Points, in no order, along strands that fork, close into loops and pass close to each other.
In the rows, 100 means zero.
Points whose rows are less than 60.7 apart are linked; no others are.
mek: [ 47,  89, 109, 143,  94,  65, 140,  78, 119]
Let: [ 83,  63, 141,  24, 127, 107, 105, 104,  99]
Regut: [162, 148, 118, 120,  94, 136, 171,  61, 101]
zav: [110, 142, 118, 168,  91, 101, 141,  51, 111]
Tep: [114,  62,  45, 104,  59,  66,  56, 151,  71]
firek: [128,  60, 141,  60,  99, 127,  81, 151,  96]
tetod: [102,  64,  91,  84,  86, 102,  56, 161,  77]
kaba: [ 66, 116,  57,  89, 115, 108,  21, 122,  78]
Lemot: [140, 156, 125, 146,  82, 117, 167,  47,  69]
retu: [ 49,  65,  79,  85, 109,  53,  84, 119, 113]
tik: [119, 137, 106,  93, 116, 113, 154,  51, 120]
tob: [114,  64, 154,  32, 113, 119, 130, 104, 106]
gavep: [115,  95, 148,  92,  93, 120, 172,  70, 102]
Ral: [ 93,  74,  62,  97,  85,  86,  47, 150,  76]
Zodu: [107, 106, 147, 109,  87, 114, 179,  55,  83]
Nin: [124, 142,  81, 110, 135,  95,  62,  88, 150]
puba: [ 79, 131, 137, 119,  89,  86, 168,  29,  47]
giter: [176, 133, 121, 115, 101, 137, 146,  82, 136]
Lezip: [107,  93, 112, 139,  92,  90, 122, 107, 140]
rureb: [ 45,  60, 145, 104,  89,  81, 161,  79,  99]
sutus: [112, 125, 118, 124, 105, 108, 145,  60, 127]
vome: [140, 141,  92, 111, 129, 109,  87,  84, 151]
papu: [101,  69,  36, 120,  72,  42,  66, 139, 100]
rak: [130, 124, 100,  84, 119, 146,  28, 128,  92]
nevag: [ 41,  87,  95, 110, 116,  61, 118,  75, 132]
Vom: [ 61,  56,  67, 110,  88,  40, 102, 126, 112]
katob: [ 79,  86, 110, 153,  85,  76, 134,  95, 129]
lilek: [ 77, 119,  52,  96,  97, 143,  19, 132,  64]
Veve: [122, 108, 107,  76, 128, 111,  67, 110, 122]
vop: [ 56, 116, 137, 113,  95,  84, 164,  30,  66]
goni: [134,  99,  47, 134,  85,  84,  37, 154, 103]
lut: [ 82,  63,  38, 127,  77,  26,  93, 128, 115]
Fuvab: [119, 100,  95, 143,  98,  88, 100, 118, 147]
Zoga: [ 73, 104,  98,  95, 125,  77, 104,  79, 139]
labuv: [ 69,  96,  78,  73, 123,  91,  39, 119,  94]
vas: [ 87,  93, 124,  16, 139, 111,  87,  84,  99]
Ziku: [ 45,  81, 148, 117,  85,  85, 166,  59,  84]
boru: [ 57,  62, 133,  51, 120,  86, 120,  92, 115]
nifil: [167, 135, 109, 104, 120, 126, 107,  88, 148]
Zetu: [ 69,  88,  81,  83, 120,  75,  61, 119, 111]
totez: [138, 152, 143, 150,  77,  99, 163,  48,  34]
baz: [104, 145, 139, 140,  84,  82, 156,  36,  31]
tuvo: [118,  84, 145,  67, 106, 118, 153,  85, 117]
rav: [100, 104, 107,  75, 128,  96,  98,  85, 133]
nubab: [128, 115,  46, 126,  88, 111,  23, 151,  85]
mibaf: [124,  92,  67, 134,  94,  77,  68, 143, 130]
funu: [126, 105,  90, 107, 115, 102,  52, 133, 123]
bego: [108,  67,  41,  95,  29, 131,  53, 146,  28]
Nopid: [ 93,  83,  42,  98,  42, 159,  49, 148,  37]
Mozi: [ 71,  99, 108,  29, 144, 100,  68,  83, 100]
duv: [109, 124,  81,  92, 109, 153,  19, 132,  79]
badip: [ 51,  62, 137,  73, 105,  85, 147,  82, 114]
Mopin: [ 82, 101,  42,  99,  70, 144,  32, 140,  49]
kogi: [139, 154,  88,  76, 129, 121, 152,  51, 121]
kideb: [111,  64, 123,  68,  97, 128,  60, 155,  77]

A piece is two or more points that can be reached from each other along the links. Count, over all rows, the pieces, the separate loops (a circle has one, a figure eight two, a Y none), the forks (points with three links) and the tips (points with one).
pieces: 4
loops: 1
forks: 3
tips: 9

A fork is a point with three links, a tip a point with one. Leave the first point through the second and follow the links. Name the first fork or tip that comes.
Ral, tetod: firek
mek, katob: mibaf
lut, Vom: lilek
puba, vop: Let
giter, nifil: Nin

Name the points in between on the shortest way along the links from the first point to the second, in order.
nubab, rav: goni mibaf funu Veve
mek, rav: nevag Zoga
Vom, Tep: lut papu
Nin, totez: vome nifil giter Regut Lemot
Lezip, nevag: katob mek
